A landscape with many peaks, sampled at points; each row gives a point and its height.
A climber steps from a point to the highest of its 2 nearest points, and stops where none of them is higher. Distance is the straight distance between rows; heights are no part of it.
sarod height 519: [108  69  84 130 120 162  91 140 132 107 144 100 118 148 151 145  81  96
 133 147 160]
Bivo height 559: [117 151 102 115 104  81 170 125 125 172 120 127  79  95 166 138 113 152
  44 145 110]
sis height 407: [128 124 104 108 161 168 109 143 169 118 207 129 136 124 136  99 152 125
  71 181 148]
pev height 318: [140 130 107 166 143 140 127 133  78 120  92 137 140 181 129  85 154 168
 163 132 144]
fubos height 192: [140 134  89 106 119 143 145 113 155 166 127 146 140 128 170 150 112 144
  62 106 135]
duges height 190: [110  96  63 100  81 180 124 124 148 149 162 144 161 101 149 154 109  61
 114 124 161]
Sosit height 523: [122 123 142 115  92  91 145  95 112 155  71 103 129 148 160 125 134 170
 152  90 115]
ves height 103: [126 119 196 123 152 116 125 108 104  92  99 135 148 140  94  68 155 139
 182 107 121]
kiv height 379: [123 160 106 140 110  87 166 141 114 207 132 103 104 100 145 196 147 195
  96 146 141]
minum height 421: [113 152 118 163 121 142 144 164 127 185 123 105 145 151 132 201 137 157
 116 126 156]
Mam height 290: [125 141 154 125 182 136 113 167 167  70 181  98 106  96  88 130 131  93
 109 165 125]
fiduz height 365: [153 169 161 145 167 132 150 121 174 132 167 142 162 147  91 137 151 139
 109 102 110]
Gopes height 531: [120 179 111 156  90  86 147 137 136 185  94 147 100 133 142 170 117 150
 122 112 145]
dasap height 61: [146  92 166 104 137 131 118 113 111  78 102 153 140 144  97  52 121 112
 161 103 137]
pup height 229: [109 143 140 102 128 136 112 145 167 127 165 116 103  98 106 145 102  97
  79 131 108]
zezer height 326: [123 119 193 107 178 112 116 153 138  72 159  72 116  93  87 130 137 106
 148 168 110]
pida height 473: [149 126 125 109 127  90 172  97 105 152  69 102 129 122 175 130 149 202
 121  90  99]
raruz height 26: [152  97 121 103 127 157 109 103 130  73 117 168 125 150 100  56 106  90
 131 123 145]
bikod height 529: [144 123  80 174 101 131 139 121 105 157  87 161 142 176 170 159 111 162
 147  99 158]
nor height 220: [104 135  78 140 116 175 123 148 177 148 192 156 184  96 113 175 147  70
 124 130 162]
Mogaf height 371: [114 119 211  97 165 105 101 120 100  75 143  75 120  83  85 103 157 113
 191 156 104]
dip height 505: [122 169 129 153 149 119 128 137 159 137 198 153 112 143 127 125 146 154
  54 176 112]
zum height 258: [133 150 198 138 199 101 121 148 129  56 132 124 127  97  79 117 153  88
 198 120 112]
Bere height 168: [128  65  70 107 114 185 111 119 128 131 127 123 152 155 193 169  99 118
 111 115 156]
nobi height 218: [130 151 163 137 123  94 135  96  98 139  88 122 135 149 112  84 177 181
 156 108 107]
vobe height 86: [110 113 153 156 116 102 110 126  65 103 106 117  96 138 106  73 129 114
 195 142 119]
gipe height 600: [117  85 136 103  99  94 123  99  61 113  75  93 103 129 146  67 138 143
 165 140  96]
gov height 429: [154 163 129 150 142 148 128 139 157 137 147 145 166 145 100 151 143 122
 130 104 139]
pedu height 136: [135 157 145 170 120 114 123 134 133  84 113 152 126 131  76 116 116  78
 185  92 121]
dopin height 406: [145 131 158 153 178 141 115 158 136  80 150 137 147 140  83 126 147 111
 165 137 129]
Mavuk height 509: [129 141  63 154 100 129 151 122 118 170  82 148 112 109 179 162 115 153
  85 123 146]
kulen height 332: [153  89 137 131  77 154 126  97 113 143  99 153 165 171 155 166  69 107
 172  67 139]
Loren height 635: [132  63  91 133  95 136 126 110  65 113  61 114 136 144 195 128  86 160
 128 108 116]
sukem height 12: [129 118 100 121 126 143 105 127 132 105 129 170  92 125 116  63 109  88
 119 138 129]
dibad height 167: [123 178 171 158 151 111 131 145 149  98 123 145 121 110  62 130 141  95
 160 115 100]
vuvo height 226: [122 131 125 107 157 166 122 155 189  97 197 130 146  89 109 147 130  72
 102 136 135]
kulaz height 515: [138 154 100 153 102  94 161 122 112 171 105 146 104 111 167 138 136 174
  67 135 114]
logad height 643: [129 143 147 103 125 106 157 111 149 185  92 110 134 117 162 175 109 163
  74 105 129]
vema height 489: [148 126 160 161 213 147 101 164 114  65 144 116 137 120  96 122 170 110
 190 168 150]
Pemov height 58: [130 130 160 100 135  98 140 114 127 108 123 136 101 123 118  61 129 130
  95 144  98]
digot height 469: [133 168 136 180 103 101 144 123 122 189  91 115 146 154 129 202 132 173
 172  88 151]
tates height 556: [118 143  97 155 104 143 128 131 145 167 114 159 132 136 138 148  93 102
 111  97 154]
Dedot height 178: [123  67  65 103  76 199 111 123 132 160 148 140 158 141 182 183  87  82
 117 121 167]
riful height 264: [133 141 127 156 118 111 127 140  90 144 101 124 114 155 108 110 148 161
 161 127 118]
karep height 466: [ 99  95 141 105 123 121 108 133  92 101 122  63  91 125 117 113 111 126
 163 175 112]
Duv height 245: [136 100 122  99 148 175 117 139 174  82 166 112 156 124 103 152 106  82
 128 132 150]
Sibi height 298: [149 182 193 125 168  95 151 118 147 111 153 144 137 127  82 108 152 141
 105 118  94]
lasu height 449: [118 170 114 176 137 115 118 145 129 106 138 167  84 108  75  97 130  90
 128 151 123]
pafi height 645: [124 176 165 124 116  82 163 119 152 182 154 121 111 108 141 181 135 169
  55 133 106]
zibi height 453: [131 119 117 132 162 130 126 133 141 128 194 131 116 133 139 110 163 159
  56 196 125]
Gufef height 358: [156 110 130 129  84 173 125 109 132 156 143 161 178 176 154 200  80 103
 156  66 159]
nem height 615: [138  77  75 114  86 167 108 107 125 115 100 161 121 153 152  90  81  96
 132 111 147]
Nibo height 323: [142 168 102 144 141 147 126 135 176 116 193 202 142 100  98 119 158  73
  92 129 116]
Botu height 400: [145 116 115 154 121 147 126 112  99 113  97 167 141 181 118  88 119 124
 178 105 140]
guna height 487: [130  71  88 121 139 146  94 146 114  92 134  92 101 141 146 109 108 130
 137 178 157]
Bipu height 499: [127 194 140 157  79  68 158 120 126 204  81 130 119 118 127 196 136 162
 142 110 151]
Vig height 279: [120 169 107 158 160 139 120 145 195 136 215 176 165  98 114 157 169  90
  89 137 117]
susi height 652: [114 124 113 153 153 145 110 164 126 100 171 101 110 135 110 128 134 135
 135 181 148]
minu height 577: [129 177 155 124 134  95 147 119 173 159 183 162 124 130 132 147 126 153
  51 144  94]
kogif height 216: [155 124 167  91 156 134 150 108 158 117 116 146 170 167 105  86 143 147
 111  89 114]
rin height 173: [115 132 192 109 104  89 135  84  79 131  86 118 132 124 133  65 173 175
 191 100  81]
Depob height 381: [141 169  99 161 139 124 117 127 158  93 167 201 112 104  89  88 135  75
 110 147 118]
risal height 212: [146 166 197 147 191 110 134 143 125  78 132 169 119 107  75 100 170 112
 168 129 102]
zof height 411: [147 100 110 112 127 129 154 106 103 131  68 126 143 141 179 108 137 191
  91 105 112]
kevi height 586: [112 182  99 169  98  95 134 143 122 166 109 148  94 114 116 123 114 127
 114 130 131]
fop height 545: [114 131  85 147  88 116 146 139  93 161  78 113 108 126 188 175 114 174
 116 126 131]
suzir height 246: [117 174 108 140 143 176 135 149 192 153 200 162 176 100 120 196 150 108
  94 119 153]
pag height 105: [121  90 185  61 122 102 147  78  97 116  82  89 135 111 166  74 168 187
 120 113  78]
bul height 302: [148  78 109  56 153 174 130 117 157 113 125 112 148 142 156 108 112 123
  76 110 132]
zot height 287: [165 120 121 100 157 151 147 110 141 127 136 159 149 160 126  84 147 141
  82 106 129]
Zudeg height 697: [109 159 146 130 115 109 149 132 161 186 142 110 132 116 149 208 110 158
  72 127 148]
sesor height 580: [108 129 132 123 148 117 122 151 123 110 150  93  97 118 119  96 141 139
 113 181 122]
nodor height 513: [119  98 126 104 140 110 113 137  83 108 125  77  95 121 142  70 129 141
 129 179 112]
vufo height 573: [130 111 147 147 193 141  98 169 120  82 166  83 130 125  99 127 166 138
 161 193 145]
Rugu height 380: [127  84  89  88 170 177  93 144 173  88 197 106 146 114 130 109 136 100
  88 167 172]
Larik height 446: [112 155 129 178  95 123 137 141 120 180 116 115 146 148 141 226 102 150
 157 113 162]
Tanu height 57: [100 151 146 128  76  86 131 129  82 160 116  99  92  81  98 117 152 131
 215 145  88]
Solut height 81: [127 118 164  77 126  82 138  95 107 116  99  95 113 113 140  78 139 160
  98 128  83]
gunev height 452: [119  81  69 102 137 152 102 140 131 109 155 106 111 130 165  98 116 137
  77 176 148]
Sebap height 417: [139  74  99  84 164 153  99 136 160  90 150 119 121 124 139  86 114 109
  87 171 145]
zode height 693: [116  95 151 111 110 103 116  99  42 116 103  86 101 126 148  74 160 149
 213 166 100]
tuku height 256: [127 158 135 128 163 127 111 149 175 114 186 137 120 106 101 121 132  95
  80 152 115]
tabo height 153: [146 133 202 120 162 132 139 119 137  95 114 138 172 160  85  99 153 142
 152  82 118]
dar height 110: [122 136 138 180 130 119 110 137 102  89 104 145 115 149  78  94 128 111
 196 123 121]
Pemo height 46: [113 175 164  98  62  85 121 119  96 182 137 108  83  51  85 125 167 142
 231 137  69]
tinu height 423: [101 101 181  83 126 110  97 128  84 104 128  65 103  95 113  94 142 132
 188 171  98]
Lel height 601: [133 147 129  87 106  77 169 107 124 172  94 110 102  96 179 178 101 167
  54 119 114]
Rukif height 553: [129  74 104 117 111 121 140 113  88  99  64 110 105 137 172  81 114 147
 134 131 113]
Zoda height 390: [145 128 148 135 124 172 128 133 145 137 142 134 181 167 121 200  99  98
 170  69 147]
Levon height 581: [129  86  82 154  95 126 147 116  74 152  65 114 132 147 204 174  94 162
 128 116 143]
zesu height 343: [155 143 152 143 185 158 123 163 170  76 166 143 137  99  84 141 145  71
 154 117 127]
som height 500: [132 147  83 168 116 160 132 134 146 154 142 165 156 140 116 157 122  97
 141 114 161]
fir height 514: [103 152 103 175 107 126 121 152 131 128 115 156  97 133  95 111 110 105
 134 129 137]
kigun height 612: [118 134 113 149  70 121 124 129 124 168  97 132 118 139 154 181  66 112
 144  94 156]
gode height 420: [127 146 129 157 121 157 120 146 153 172 132 118 161 155 124 225  97 109
 155  96 159]
Garu height 395: [112 154 139 154 113 103 151 140 108 188 132  88 129 128 135 183 148 185
 128 138 122]
betog height 349: [142 102 113  89 150 133 141 109 122 123 112 121 152 159 158 101 127 156
  88 123 123]
kesel height 270: [146  95 112  71 136 178 134 113 174  99 173 122 160 127 128 132 105  89
  84 113 139]
zit height 566: [116 128 136 133  93 103 131 120 109 156  86 107 114 146 144 150  95 144
 157 104 128]
Sotoz height 175: [131  90  65 109 120 180 135 129 131 165 133 147 148 139 184 161 124 122
  72 119 159]
gamud height 203: [ 91 109  63 117 119 178 118 142 171 155 173 133 163 111 142 169 121  89
  98 144 157]
Lefum height 301: [149 125 179 130 203 129 121 173 163  51 145 123 117  85  83 153 144  61
 172 136 116]
Fumi height 70: [108 135 133 145  75  94 122 122  67 136  93 107  81 118 114  92 127 126
 205 151 112]
sipi height 557: [120  81 101 125  97 147  96 125 118 117 110 125 115 152 141 117  70 100
 154 125 135]
zon height 33: [137 141 126 121 136 116 126 108 139 111 129 173 107 126 109  56 127 110
  84 125 116]
nugo height 138: [119 100 205  67 127  95 117  90  86 122  90 102 132 115 138  57 171 156
 172 120  98]
Pilun height 210: [111 132 122 110 129 129 126 128 168 155 136 120 126 118 136 151 112 123
  60 119 126]
lobem height 472: [141 124 108 171 102 112 135 109 100 139  67 164 139 172 142 115 121 148
 174  86 141]

For each start below, name the point where the climber stops.
Rugu -> nem
sukem -> Loren
kogif -> kigun
nor -> kevi
Zoda -> kevi
Fumi -> susi
Garu -> kevi
nobi -> Loren
Mam -> susi

Two climbers start at each pair of points below. Name the first point that both come to, or write never.
Pemo and ves -> never
Gufef and duges -> kevi
Duv and Bere -> never

Call two points neighbours if one is among the 2 nearest of the other. Go from one point of each pair to the other, from neighbour to neighbour, staying as high as possible. Name the lowest point that can't be avoided.
nem and Loren -> Rugu
Zudeg and Loren -> Mavuk
Loren and zode -> Rukif
